The views of a scene show one set of named points, each view turned or mirrored, and shifted as a whole, with a little noise and some points left out.

Scene 1
View 1
j476: -2.94 0.43 -0.69 -2.46 0.97 -0.73 0.27 -0.65 2.06 1.17 0.11 0.14 -0.03 0.61 -1.30 -1.19 1.28 2.18 1.60 0.38 -1.56 1.15 -1.93 0.37 -0.64 -0.86 0.23
j72: -0.83 2.36 -1.34 -3.34 3.28 -0.14 2.60 -1.88 1.93 0.25 -1.56 1.33 1.14 -1.45 -0.57 -1.62 -0.60 -0.27 0.07 1.49 -1.84 0.47 -3.82 -0.23 -1.54 -0.75 0.50
j186: -2.67 0.54 -0.63 -2.41 1.00 -0.77 0.45 -0.56 1.93 1.05 -0.13 0.13 0.03 0.42 -1.20 -1.14 1.04 1.88 1.29 0.44 -1.57 0.99 -2.05 0.17 -0.52 -0.83 0.28
j974: -3.28 -1.69 -0.23 -2.35 -1.49 -1.02 -0.93 1.73 2.17 2.08 1.69 -1.60 -1.19 1.13 -2.79 -0.45 2.69 4.26 4.12 0.25 -0.32 1.42 -0.79 1.25 0.04 -0.24 0.72
j377: 1.19 0.85 -0.87 -2.88 0.47 -0.21 2.39 0.83 1.36 0.23 -1.22 -0.49 0.56 -1.60 -1.89 -0.86 -0.74 0.15 0.60 2.51 -0.65 -0.16 -3.26 -0.33 0.33 0.22 1.10
j362: -3.51 -1.03 0.16 -1.11 -1.84 -1.42 -1.40 0.82 1.40 1.44 0.67 -1.15 -0.88 2.17 -1.70 -0.61 1.90 3.38 1.50 -0.04 -1.27 1.07 -0.49 0.09 1.20 -0.96 -0.11
j531: -0.93 0.93 -0.51 -2.05 0.37 -0.67 1.11 -0.20 1.28 0.37 -1.07 -0.01 0.37 0.02 -1.11 -0.99 -0.16 0.72 -0.26 1.34 -1.55 0.28 -2.51 -0.61 0.52 -0.61 0.26
j591: -1.47 1.72 -0.54 -1.91 1.36 -0.67 1.18 -1.44 1.23 0.13 -1.60 0.70 0.83 0.28 -0.32 -1.36 -0.46 0.16 -1.30 1.01 -2.22 0.31 -2.75 -0.96 0.13 -1.14 -0.18
j847: -4.51 -2.06 0.71 -0.30 -3.63 -1.86 -2.75 1.64 1.20 1.80 1.28 -1.92 -1.54 3.52 -1.91 -0.23 2.67 4.45 1.69 -0.63 -1.22 1.19 0.57 0.10 2.15 -1.11 -0.49
j731: -2.46 2.94 -0.83 -2.06 3.17 -0.69 1.42 -3.26 1.47 -0.08 -2.10 1.98 1.28 0.44 0.74 -1.86 -0.59 -0.52 -2.28 0.48 -3.21 0.56 -3.12 -1.16 -0.82 -1.82 -0.66
j660: -2.13 3.45 -1.04 -2.27 3.87 -0.50 1.97 -3.81 1.55 -0.31 -2.50 2.46 1.62 0.02 1.05 -2.01 -1.01 -1.18 -2.73 0.63 -3.45 0.44 -3.54 -1.32 -1.14 -1.81 -0.65
j938: -0.46 1.34 -0.37 -1.52 0.30 -0.76 1.23 -0.54 0.84 -0.08 -1.78 0.16 0.63 0.25 -0.71 -1.04 -0.77 -0.08 -1.59 1.47 -1.88 -0.03 -2.61 -1.24 0.98 -0.80 -0.03
j810: 0.07 1.40 -1.01 -3.00 1.61 -0.23 2.30 -0.34 1.57 0.29 -1.21 0.35 0.75 -1.34 -1.38 -1.14 -0.52 0.11 0.48 1.89 -1.20 0.20 -3.43 -0.28 -0.44 -0.21 0.79
View 2
j974: 2.21 -0.98 2.94 4.19 -0.11 3.39 0.62 1.52 -0.45 1.38 1.82 -0.02 2.61 0.65 0.16 0.14 -2.81 -1.61 -2.60 1.56 0.70 -1.14 1.49 -2.56 -2.41 1.69 -1.09
j362: 0.51 -0.91 2.45 4.05 1.02 2.72 -0.14 1.15 -0.33 1.56 -0.08 -0.31 1.48 0.89 0.56 0.23 -1.95 -0.64 -1.55 2.42 1.69 -1.60 0.35 -1.35 -3.35 1.26 -0.17
j476: 0.11 -1.11 1.41 2.54 -0.62 0.99 -0.30 0.92 -1.41 0.95 1.55 -1.56 1.07 1.30 1.44 -1.12 -2.16 -0.88 -0.56 1.28 0.47 -0.08 0.56 -1.36 -0.91 0.06 -0.63
j938: -1.57 -0.47 0.91 -0.63 -0.07 0.13 -2.36 0.12 -0.85 0.52 -0.29 -1.64 0.11 -0.30 1.17 -0.32 -1.36 0.00 1.22 0.51 1.96 0.40 -0.23 -0.69 -0.23 1.47 1.25
j186: -0.07 -1.08 1.28 2.03 -0.64 0.84 -0.56 0.80 -1.39 0.84 1.40 -1.62 0.99 1.13 1.45 -1.07 -2.06 -0.83 -0.28 1.12 0.61 0.03 0.46 -1.27 -0.78 0.27 -0.46
j660: -3.43 -1.11 -0.91 -0.78 -1.12 -2.63 -2.34 -0.15 -2.62 0.09 0.64 -3.86 -1.44 1.88 3.13 -2.50 -0.99 0.53 2.98 0.69 0.66 1.50 -1.07 0.68 1.26 -1.89 0.64
j591: -1.91 -0.77 0.42 -0.04 -0.44 -0.53 -2.01 0.22 -1.53 0.48 0.30 -2.27 -0.16 0.62 1.78 -1.16 -1.39 0.05 1.41 0.74 1.33 0.62 -0.39 -0.38 -0.04 0.18 0.72
j531: -0.85 -0.64 1.11 0.03 -0.44 0.41 -1.75 0.38 -1.00 0.54 0.52 -1.51 0.58 0.02 1.17 -0.58 -1.79 -0.39 0.63 0.49 1.42 0.38 0.16 -1.11 -0.22 1.32 0.61
j731: -2.99 -1.11 -0.47 -0.09 -0.71 -1.95 -2.04 0.00 -2.34 0.29 0.42 -3.42 -1.10 1.83 2.90 -2.13 -1.10 0.38 2.42 0.98 0.87 1.00 -1.00 0.48 0.57 -1.54 0.63
j847: 0.89 -0.91 3.07 5.75 2.05 3.91 0.28 1.39 0.20 2.13 -1.04 0.54 1.75 0.99 0.08 0.97 -1.82 -0.54 -2.49 3.48 2.28 -2.70 0.16 -1.32 -5.20 1.67 -0.13
j810: -0.49 -0.64 0.91 -1.23 -1.50 -0.14 -1.84 0.37 -1.36 0.13 1.71 -1.95 0.82 -0.29 1.33 -1.04 -2.16 -0.71 0.94 -0.65 0.75 1.35 0.67 -1.59 1.41 1.30 0.40
j377: -0.10 -0.33 1.33 -1.83 -1.37 0.54 -2.13 0.35 -0.78 0.13 1.41 -1.31 1.19 -1.28 0.62 -0.33 -2.28 -0.86 0.67 -0.93 1.16 1.21 0.95 -2.02 1.30 2.63 0.73
j72: -1.17 -0.90 0.10 -1.09 -1.97 -1.27 -1.68 0.28 -2.17 -0.08 2.16 -2.91 0.12 0.72 2.14 -1.95 -1.96 -0.59 1.56 -0.52 0.17 1.79 0.38 -1.07 1.97 -0.22 -0.01
View 3
j591: 0.66 0.52 1.10 0.69 4.03 0.49 0.05 0.49 1.82 0.42 -0.86 0.82 0.19 0.40 0.16 0.53 0.20 -0.62 -1.07 1.73 -1.00 0.58 1.47 1.51 0.14 0.62 1.08
j531: 0.55 -0.18 0.72 0.23 3.57 0.08 -0.15 0.89 1.42 0.23 -0.75 1.51 0.40 -0.31 0.51 0.85 0.33 -0.20 -1.01 0.82 -0.61 -0.64 0.42 0.85 0.14 1.31 0.23
j377: 0.53 0.55 2.67 -0.09 3.51 -0.94 -0.72 1.92 1.78 -0.24 -0.87 1.96 1.49 -0.64 0.88 1.58 0.37 0.32 0.60 -0.44 0.08 -1.59 -0.89 -0.06 -0.05 1.55 0.11
j731: 0.83 1.37 1.88 1.04 4.56 0.94 0.37 0.51 2.51 0.50 -0.74 -0.48 -0.20 1.54 -0.53 -0.10 -0.04 -1.41 -0.86 3.09 -1.54 2.25 2.80 2.93 0.24 -0.04 2.10
j186: 1.02 -1.60 -0.10 -0.56 3.26 0.44 0.44 1.45 1.32 0.51 -0.27 0.91 -0.34 -0.09 -0.76 -0.11 0.11 -0.71 -1.44 1.45 -1.31 -1.19 -0.11 2.29 0.43 2.69 -0.43
j938: 0.28 0.67 0.87 0.92 3.95 0.32 -0.24 0.18 1.55 0.25 -1.07 1.61 0.59 -0.23 1.04 1.19 0.38 -0.08 -1.15 1.02 -0.56 0.14 1.24 0.37 0.07 0.27 0.82
j847: 0.33 -5.03 -5.99 -0.60 1.98 1.74 0.82 -0.69 -0.89 1.22 -0.34 3.01 -1.73 -2.04 0.21 0.01 0.55 0.11 -5.14 0.92 -1.53 -3.30 -0.41 0.59 0.71 3.61 -2.63
j362: 0.61 -3.59 -3.52 -0.52 2.41 1.18 0.59 0.17 -0.03 0.83 -0.34 2.25 -1.04 -1.37 -0.03 0.12 0.42 -0.13 -3.59 0.96 -1.30 -2.53 -0.34 1.07 0.59 3.18 -1.80
j810: 0.86 0.62 2.80 -0.10 3.83 -0.61 -0.30 2.04 2.09 -0.09 -0.71 1.13 1.03 0.04 0.09 0.87 0.12 -0.23 0.50 0.49 -0.44 -0.70 -0.26 1.23 0.00 1.52 0.58
j72: 1.19 1.14 3.64 -0.01 4.14 -0.45 -0.02 2.27 2.64 -0.01 -0.50 -0.04 0.75 0.97 -0.69 0.29 -0.03 -0.90 0.87 1.57 -0.92 0.42 0.61 2.57 0.04 1.31 1.33
View 4
j731: 1.96 1.02 -0.93 -2.07 1.39 -4.43 -0.87 -0.19 -3.41 -2.15 -1.02 -1.80 -1.93 0.50 -1.18 -1.81 -0.15 -0.43 -0.06 -0.24 0.89 -0.02 -0.97 -1.22 -0.92 -1.06 -1.72
j531: 0.84 -0.50 -0.65 -0.97 0.13 -1.78 -0.49 -0.68 -1.09 -0.21 -0.07 -0.88 -0.58 1.21 0.48 -0.13 -1.02 -0.26 0.27 1.22 -0.69 -1.35 -0.11 0.99 -0.46 -0.45 -0.28
j974: -0.67 -3.45 -2.12 -0.66 -2.39 0.05 1.60 0.38 2.25 2.22 0.07 1.15 0.05 3.16 3.32 2.36 1.05 1.26 -2.29 0.07 -2.15 -2.15 -1.79 1.58 -1.83 0.05 1.63
j362: 0.33 -2.66 -1.53 -1.67 -1.85 -1.06 1.07 0.99 1.86 1.01 0.13 0.12 -0.06 2.05 2.62 1.72 -1.04 0.39 -2.48 1.03 -0.81 -2.09 -2.41 1.49 -3.22 -0.35 0.89
j186: 0.54 -1.22 -1.55 -1.11 -0.51 -1.95 0.33 -0.13 -0.64 0.23 -0.48 -0.24 -0.88 2.02 1.12 0.35 0.72 0.51 -1.02 -0.15 -0.96 -1.13 -1.06 0.25 -1.00 -0.43 0.03
j72: 1.05 0.62 -1.03 -0.69 1.15 -2.88 -0.96 -1.31 -3.26 -0.87 -0.80 -1.10 -1.46 1.33 -0.80 -1.24 0.90 0.04 1.04 -0.28 -0.65 -0.35 0.61 -0.45 1.17 -0.58 -1.02
j377: 0.32 -0.26 -0.19 0.27 0.43 -0.59 -0.93 -1.94 -1.47 0.43 0.25 -0.62 -0.23 1.53 0.24 -0.12 -0.71 -0.24 1.87 1.64 -1.74 -1.58 1.59 1.68 1.51 -0.12 0.00
j476: 0.46 -1.50 -1.75 -1.12 -0.74 -1.98 0.56 0.01 -0.42 0.45 -0.54 -0.11 -0.96 2.12 1.33 0.55 1.02 0.63 -1.29 -0.42 -1.02 -1.11 -1.28 0.15 -1.15 -0.34 0.17
j591: 1.35 0.15 -0.67 -1.52 0.64 -2.84 -0.69 -0.38 -2.09 -1.06 -0.39 -1.32 -1.09 0.81 -0.23 -0.78 -1.00 -0.46 0.11 0.78 0.04 -0.81 -0.48 0.19 -0.79 -0.76 -0.89
j660: 2.21 1.57 -0.87 -1.97 1.87 -4.87 -1.22 -0.43 -4.27 -2.60 -1.12 -2.15 -2.15 0.34 -1.80 -2.29 -0.02 -0.51 0.42 -0.48 1.03 0.28 -0.56 -1.55 -0.36 -1.20 -2.07
j847: 0.25 -3.68 -1.62 -2.23 -2.80 -0.59 1.78 1.94 3.42 1.42 0.51 0.41 0.33 1.99 3.73 2.60 -2.02 0.31 -3.80 1.56 -0.65 -2.64 -3.59 2.18 -4.92 -0.35 1.41
j938: 1.24 0.08 -0.16 -1.26 0.59 -2.19 -0.88 -0.63 -1.55 -0.80 0.08 -1.42 -0.66 0.62 -0.09 -0.59 -2.06 -0.81 0.64 1.78 -0.15 -1.25 -0.03 1.10 -0.73 -0.64 -0.69

In a view up to two points have been moved. Name them for each view, in the order of its rows, or write none.
view 1 -> none
view 2 -> j974, j938
view 3 -> none
view 4 -> j72

Scene 2
View 1
j80: -2.09 -3.39 0.56 -1.41 1.47 -3.52 0.07 -1.06 0.01 1.86 0.54 -0.90 -0.49 -1.49 -1.66 -1.51 1.64 0.19 -1.38 -1.37 0.50 -0.21 0.17 1.23 -0.79 -3.20 1.39
j227: -4.10 0.05 0.46 -2.01 1.03 -7.77 2.58 -1.06 0.01 4.42 2.99 -3.09 2.14 -5.85 -2.98 -2.70 0.15 5.44 -0.65 1.15 0.01 -3.44 -1.52 6.01 2.77 -4.96 2.93
j961: -0.60 -3.17 -0.41 -0.95 0.57 -2.25 -0.01 -1.51 0.62 -0.28 0.25 -0.40 -1.35 -1.38 -2.07 -2.01 1.72 -0.57 -1.74 -1.11 1.35 0.07 0.68 0.65 -1.42 -2.91 1.79
j10: 0.28 -2.32 -0.25 -1.18 1.49 -1.87 0.40 -0.37 -3.87 0.45 -0.37 0.57 -0.21 -0.28 0.88 -0.89 1.46 -2.35 -0.99 -0.86 -0.88 1.40 0.52 -0.86 -2.01 -0.71 -0.66
j624: -1.00 -2.44 -0.28 -1.13 0.68 -3.16 0.53 -1.29 -0.15 0.50 0.63 -0.74 -0.55 -2.14 -1.81 -2.02 1.40 0.30 -1.44 -0.63 0.86 -0.38 0.30 1.36 -0.76 -3.01 1.74
j399: 0.60 -2.11 -0.68 -1.01 0.91 -1.79 0.47 -0.63 -3.04 -0.34 -0.19 0.44 -0.46 -0.79 0.26 -1.37 1.41 -2.01 -1.19 -0.57 -0.30 1.17 0.58 -0.57 -1.87 -0.98 -0.13
j363: 0.22 -2.35 -0.59 -1.07 0.88 -1.99 0.43 -0.86 -2.16 -0.18 -0.09 0.16 -0.55 -0.97 -0.35 -1.51 1.45 -1.50 -1.26 -0.68 0.07 0.84 0.57 -0.18 -1.73 -1.53 0.39
j538: 2.00 -1.94 -1.58 -0.61 0.23 -0.45 0.39 -0.94 -2.99 -2.12 -0.60 1.06 -1.06 -0.52 0.26 -1.57 1.46 -2.96 -1.37 -0.43 0.31 1.66 1.00 -1.41 -2.67 -0.50 -0.06
j951: -0.97 0.04 -0.81 -1.39 0.50 -4.77 2.16 -0.83 -2.38 1.45 1.58 -1.24 1.27 -3.96 -1.15 -2.26 0.39 1.98 -0.72 1.07 -0.33 -1.28 -0.56 3.03 0.64 -2.61 1.47
j347: -0.63 -2.09 -0.69 -1.03 0.38 -3.01 0.73 -1.36 -0.09 0.11 0.63 -0.70 -0.54 -2.34 -1.94 -2.17 1.26 0.30 -1.46 -0.32 0.98 -0.39 0.30 1.48 -0.73 -2.90 1.81
j402: -0.43 -2.03 -0.79 -1.00 0.38 -2.83 0.68 -1.32 -0.37 -0.12 0.63 -0.55 -0.58 -2.22 -1.71 -2.14 1.32 0.06 -1.45 -0.27 0.89 -0.24 0.32 1.24 -0.90 -2.69 1.65
j862: -1.31 -3.37 0.50 -1.43 1.75 -2.89 0.02 -0.58 -1.61 1.59 0.10 -0.28 -0.49 -0.67 -0.50 -1.08 1.72 -1.06 -1.31 -1.45 -0.28 0.64 0.37 0.10 -1.38 -2.16 0.38
View 2
j624: -0.85 -0.62 -0.50 -0.53 0.62 -1.74 1.12 0.78 0.34 0.37 0.03 3.26 0.37 0.33 0.12 0.71 -1.54 1.02 0.17 -0.66 -0.63 -2.69 -0.61 -1.91 2.01 0.75 -0.40
j402: -0.70 -0.36 -0.10 -0.66 0.48 -2.15 1.04 0.25 0.52 0.20 -0.28 2.90 0.77 0.48 0.03 1.08 -1.35 0.91 -0.08 -0.59 -0.70 -2.42 -0.41 -1.47 1.63 0.61 -0.36
j363: 0.66 -0.15 -0.03 0.37 -0.36 -1.58 -0.80 0.25 1.45 0.29 0.20 1.84 0.97 1.14 -0.52 0.12 0.42 0.18 -0.45 -0.82 -0.86 -1.31 -0.63 -0.10 0.66 1.21 -0.47
j10: 1.36 -0.34 -0.17 1.25 -1.14 -0.57 -2.28 0.24 2.17 0.10 0.42 1.13 1.01 1.52 -0.97 -0.64 1.33 0.01 -0.32 -0.88 -1.09 -0.72 -0.48 0.82 0.06 2.39 -0.90
j951: -2.44 -1.30 -0.52 -0.71 -0.55 -0.84 0.79 -1.11 -0.25 -1.89 -2.07 3.33 1.11 0.74 0.02 1.60 -3.78 2.75 1.26 0.14 -1.23 -3.01 1.51 -1.52 2.18 3.01 -1.57
j347: -0.88 -0.48 -0.33 -0.66 0.69 -1.98 1.31 0.66 0.37 0.39 0.05 3.20 0.49 0.38 0.18 0.80 -1.49 0.96 0.04 -0.69 -0.63 -2.59 -0.58 -1.81 1.89 0.51 -0.38
j538: 2.04 0.75 1.00 0.17 -0.78 -2.86 -1.44 -0.79 2.41 0.41 0.00 0.42 1.87 1.69 -0.87 0.53 1.81 -0.76 -1.53 -0.84 -0.81 -0.25 -0.63 1.25 -0.53 0.41 0.03
j227: -5.65 -3.02 -2.24 -1.13 0.60 0.78 3.12 0.24 -2.51 -2.40 -2.28 6.32 -0.39 -0.55 1.02 1.78 -7.69 5.03 3.32 0.56 -1.23 -5.67 1.95 -4.61 4.80 4.18 -2.46
j80: -0.85 -1.04 -1.28 0.11 0.71 -0.62 0.72 1.85 0.38 0.75 0.87 3.69 -0.33 0.25 0.22 -0.22 -1.24 1.00 0.63 -0.90 -0.68 -2.91 -1.05 -2.23 2.28 1.35 -0.72
j399: 1.12 -0.06 0.07 0.61 -0.77 -1.41 -1.43 -0.11 1.87 0.18 0.08 1.29 1.22 1.44 -0.76 -0.02 0.89 0.05 -0.53 -0.80 -0.96 -0.92 -0.41 0.50 0.23 1.59 -0.62
j862: 0.21 -0.84 -1.07 0.87 -0.04 -0.22 -0.78 1.55 1.19 0.75 1.01 2.65 0.10 0.78 -0.32 -0.77 0.14 0.44 0.28 -1.03 -0.85 -1.95 -1.06 -0.97 1.30 1.91 -0.90
View 3
j961: 1.08 2.41 1.21 -0.33 0.60 -1.54 -0.79 -0.95 0.01 -1.47 -0.22 -0.82 0.09 1.39 -0.82 1.28 -0.07 0.97 0.00 -1.05 1.30 3.27 0.10 -2.48 2.40 0.07 1.65
j951: 0.14 2.65 1.53 1.89 0.19 -0.56 -1.96 -1.27 -1.32 -0.09 -1.14 1.48 0.66 0.85 -1.29 2.21 -2.54 -2.83 -0.33 -0.85 -2.32 2.58 -0.40 -3.47 1.99 0.90 -2.09
j347: 0.66 2.52 1.43 0.30 0.60 -1.17 -1.07 -1.03 -0.44 -1.02 -0.65 -0.03 0.34 1.26 -0.98 1.63 -1.03 -0.51 -0.09 -1.00 0.20 3.11 0.03 -2.89 2.31 0.35 0.50
j624: 0.92 2.66 1.29 0.46 0.22 -1.43 -1.24 -1.12 -0.40 -1.15 -0.42 0.07 0.06 1.27 -1.21 1.60 -0.85 -0.09 -0.37 -1.17 0.27 3.08 -0.17 -2.84 2.24 0.38 0.32
j363: 0.54 0.71 -0.14 0.59 0.20 -0.39 -1.07 -0.69 0.05 -0.30 0.07 -0.94 0.76 -0.01 0.06 0.59 0.77 1.44 0.45 -0.04 -0.11 1.98 -0.09 -1.11 1.73 0.06 0.27
j862: 1.37 1.72 -0.13 1.18 -1.03 -1.19 -1.56 -1.25 -0.32 -0.76 0.59 -0.50 -0.46 0.53 -0.84 0.85 0.74 2.36 -0.47 -1.08 0.14 2.06 -0.69 -1.31 1.54 0.02 -0.65
j80: 1.62 3.05 1.05 0.91 -0.74 -1.85 -1.63 -1.50 -0.57 -1.35 0.23 0.15 -0.88 1.34 -1.67 1.61 -0.53 1.16 -0.91 -1.83 0.51 2.97 -0.69 -2.62 1.94 0.12 -0.39
j10: 0.52 -0.20 -1.28 1.35 -0.45 0.00 -1.48 -0.71 0.09 0.24 0.58 -0.98 0.75 -0.78 0.44 0.04 1.68 2.48 0.48 0.33 -0.82 1.17 -0.41 -0.06 1.09 -0.08 -0.83
j399: 0.28 0.06 -0.71 0.82 0.18 -0.06 -1.13 -0.55 0.19 0.03 0.16 -1.10 1.06 -0.43 0.43 0.26 1.22 1.65 0.64 0.41 -0.44 1.58 -0.04 -0.57 1.47 0.05 -0.04
j227: 0.96 6.09 3.69 3.01 -1.01 -2.13 -3.03 -2.38 -2.85 -0.92 -1.60 3.97 -1.02 2.67 -3.89 4.10 -5.70 -5.41 -2.19 -3.35 -3.14 3.78 -1.25 -6.19 2.44 1.45 -4.18
j402: 0.50 2.06 1.22 0.38 0.81 -0.81 -1.08 -0.92 -0.26 -0.76 -0.69 -0.21 0.65 0.92 -0.65 1.47 -0.77 -0.46 0.15 -0.65 -0.07 2.86 0.02 -2.64 2.20 0.36 0.57
View 4
j347: 2.13 1.82 -1.39 -0.80 1.58 0.14 1.10 -0.84 -2.16 1.73 0.35 0.82 -0.67 0.02 1.39 -1.87 -1.49 0.70 0.23 -0.19 1.46 -0.32 -1.32 0.06 1.38 -1.35 0.23
j363: 1.35 -0.31 -0.22 -1.29 0.63 -0.71 1.30 0.24 -0.15 -0.26 0.35 0.60 -0.75 0.33 1.22 -0.99 -0.89 -0.12 0.50 -0.08 0.95 -0.65 0.20 -0.29 0.21 -2.06 -0.58
j402: 2.00 1.51 -1.05 -0.98 1.46 0.00 1.16 -0.68 -1.98 1.56 0.31 0.89 -0.75 0.10 1.32 -1.68 -1.45 0.46 0.22 -0.15 1.42 -0.29 -1.06 0.04 1.32 -1.33 0.17
j862: 1.53 0.65 -1.73 -0.36 0.61 -0.79 1.05 -0.49 -0.05 -0.54 -0.07 -0.29 -0.55 0.01 1.33 -1.52 -0.58 0.85 0.87 -0.05 1.38 -0.57 0.34 -0.74 0.17 -2.70 -0.79
j227: 4.54 7.33 -6.05 3.16 -0.05 4.29 -0.60 -1.28 -3.52 3.92 -2.46 0.25 0.88 1.16 4.01 -2.17 -3.43 5.87 -0.30 0.56 -0.13 -1.68 -1.64 0.11 2.77 1.39 3.71
j624: 2.09 1.99 -1.78 -0.53 1.51 -0.05 1.08 -1.04 -1.92 1.50 0.13 0.47 -0.64 0.00 1.44 -2.08 -1.24 0.98 0.36 -0.12 1.62 -0.20 -1.03 -0.16 1.26 -1.70 0.06
j399: 1.08 -1.24 0.49 -1.68 0.40 -1.01 1.37 0.64 0.45 -0.79 0.54 0.75 -0.81 0.41 1.13 -0.56 -0.78 -0.59 0.67 -0.08 0.77 -0.82 0.61 -0.22 -0.07 -2.04 -0.82
j961: 1.75 1.29 -1.18 -1.22 2.15 -0.96 1.41 -1.39 -2.12 1.38 0.80 0.48 -0.98 -0.44 0.71 -2.28 -0.78 -0.04 0.50 -0.38 2.22 0.25 -1.28 -0.20 1.24 -2.40 -0.71
j80: 2.03 2.41 -2.94 0.23 1.24 -0.33 0.98 -1.44 -1.29 0.66 -0.12 -0.41 -0.41 -0.18 1.44 -2.32 -0.76 1.61 0.82 -0.10 1.85 -0.21 -0.57 -0.78 0.81 -2.62 -0.29
j538: 0.61 -2.56 2.25 -2.99 1.03 -1.65 1.80 0.93 0.13 -0.56 1.35 1.52 -1.33 0.26 0.48 -0.38 -0.77 -2.21 0.40 -0.27 0.98 -0.52 0.25 0.23 -0.14 -2.00 -1.15
View 5
j961: 0.16 0.48 0.53 1.11 0.45 -0.87 -0.26 -0.01 -0.85 -0.63 1.96 -2.33 0.14 -0.68 -0.70 0.59 -0.41 0.16 0.97 -0.11 -1.64 -1.52 0.30 -0.74 -0.21 1.09 -1.56
j399: 0.04 1.13 -0.20 1.07 0.07 0.80 1.62 -0.62 1.55 -0.80 -0.74 -0.55 -1.14 -0.27 0.72 -1.05 -0.98 -0.64 -0.84 -0.24 -1.11 -0.05 -1.28 0.34 -0.76 0.71 -1.07
j538: 0.78 1.32 -0.19 0.63 0.88 1.85 1.75 -0.32 1.60 -1.13 -1.21 0.24 -0.65 -0.95 0.30 -1.17 -0.29 -2.34 -2.19 -0.32 -2.54 -0.88 -1.29 0.71 -1.04 0.99 -0.65
j80: -0.78 0.30 0.41 1.63 -0.54 -1.68 -0.14 -0.27 -0.51 -0.21 1.90 -2.91 -0.63 0.01 0.25 0.42 -1.26 1.93 2.29 -0.13 0.12 -0.31 0.10 -0.87 0.14 0.65 -1.91
j402: 0.18 0.95 0.46 0.81 0.54 -1.32 0.45 -0.40 -0.05 -0.59 1.47 -2.08 -1.10 -0.16 -1.21 0.51 -0.53 0.86 1.00 1.15 -0.97 -1.01 0.21 -0.72 -0.50 1.85 -1.41
j347: 0.17 0.94 0.56 0.73 0.45 -1.54 0.25 -0.42 -0.22 -0.58 1.75 -2.30 -1.13 -0.12 -1.31 0.74 -0.46 1.13 1.29 1.15 -0.91 -1.10 0.31 -0.87 -0.46 1.81 -1.47
j227: -1.38 1.23 1.01 0.44 -0.50 -6.66 0.23 -1.60 -0.46 0.25 3.82 -4.61 -4.57 2.31 -3.40 2.49 -1.53 7.36 5.85 5.33 3.82 0.51 1.67 -2.61 -0.21 3.80 -2.31
j862: -0.80 0.37 0.05 1.78 -0.68 -0.50 0.49 -0.48 0.43 -0.38 0.54 -1.97 -0.69 -0.11 1.34 -0.40 -1.50 0.80 1.03 -0.82 -0.05 0.26 -0.75 -0.17 -0.11 0.05 -1.64
j624: -0.08 0.73 0.50 0.98 0.27 -1.60 0.11 -0.31 -0.35 -0.52 1.79 -2.42 -0.95 -0.15 -0.87 0.67 -0.66 1.36 1.59 0.83 -0.65 -0.93 0.30 -0.83 -0.28 1.52 -1.61
j951: -0.35 1.71 0.37 0.28 0.19 -2.97 1.56 -1.34 1.14 -0.34 1.03 -2.05 -3.73 1.19 -2.06 0.64 -0.99 3.28 2.03 3.73 1.38 0.20 0.20 -1.10 -0.89 3.04 -1.37
j363: 0.05 0.96 -0.03 1.17 0.11 0.27 1.14 -0.48 0.95 -0.77 -0.12 -1.07 -0.96 -0.34 0.37 -0.64 -0.85 -0.30 -0.32 -0.07 -1.06 -0.31 -0.84 0.11 -0.56 0.80 -1.14
j10: -0.48 0.96 -0.33 1.43 -0.37 0.87 1.67 -0.68 1.90 -0.65 -1.14 -0.65 -1.28 -0.14 1.64 -1.37 -1.44 -0.37 -0.59 -0.70 -0.47 0.67 -1.50 0.49 -0.62 0.15 -1.13

In a view up to two points have been moved. Name them for each view, in the order of its rows, or write none.
view 1 -> none
view 2 -> j347, j227
view 3 -> j951, j402
view 4 -> j363, j862
view 5 -> j10
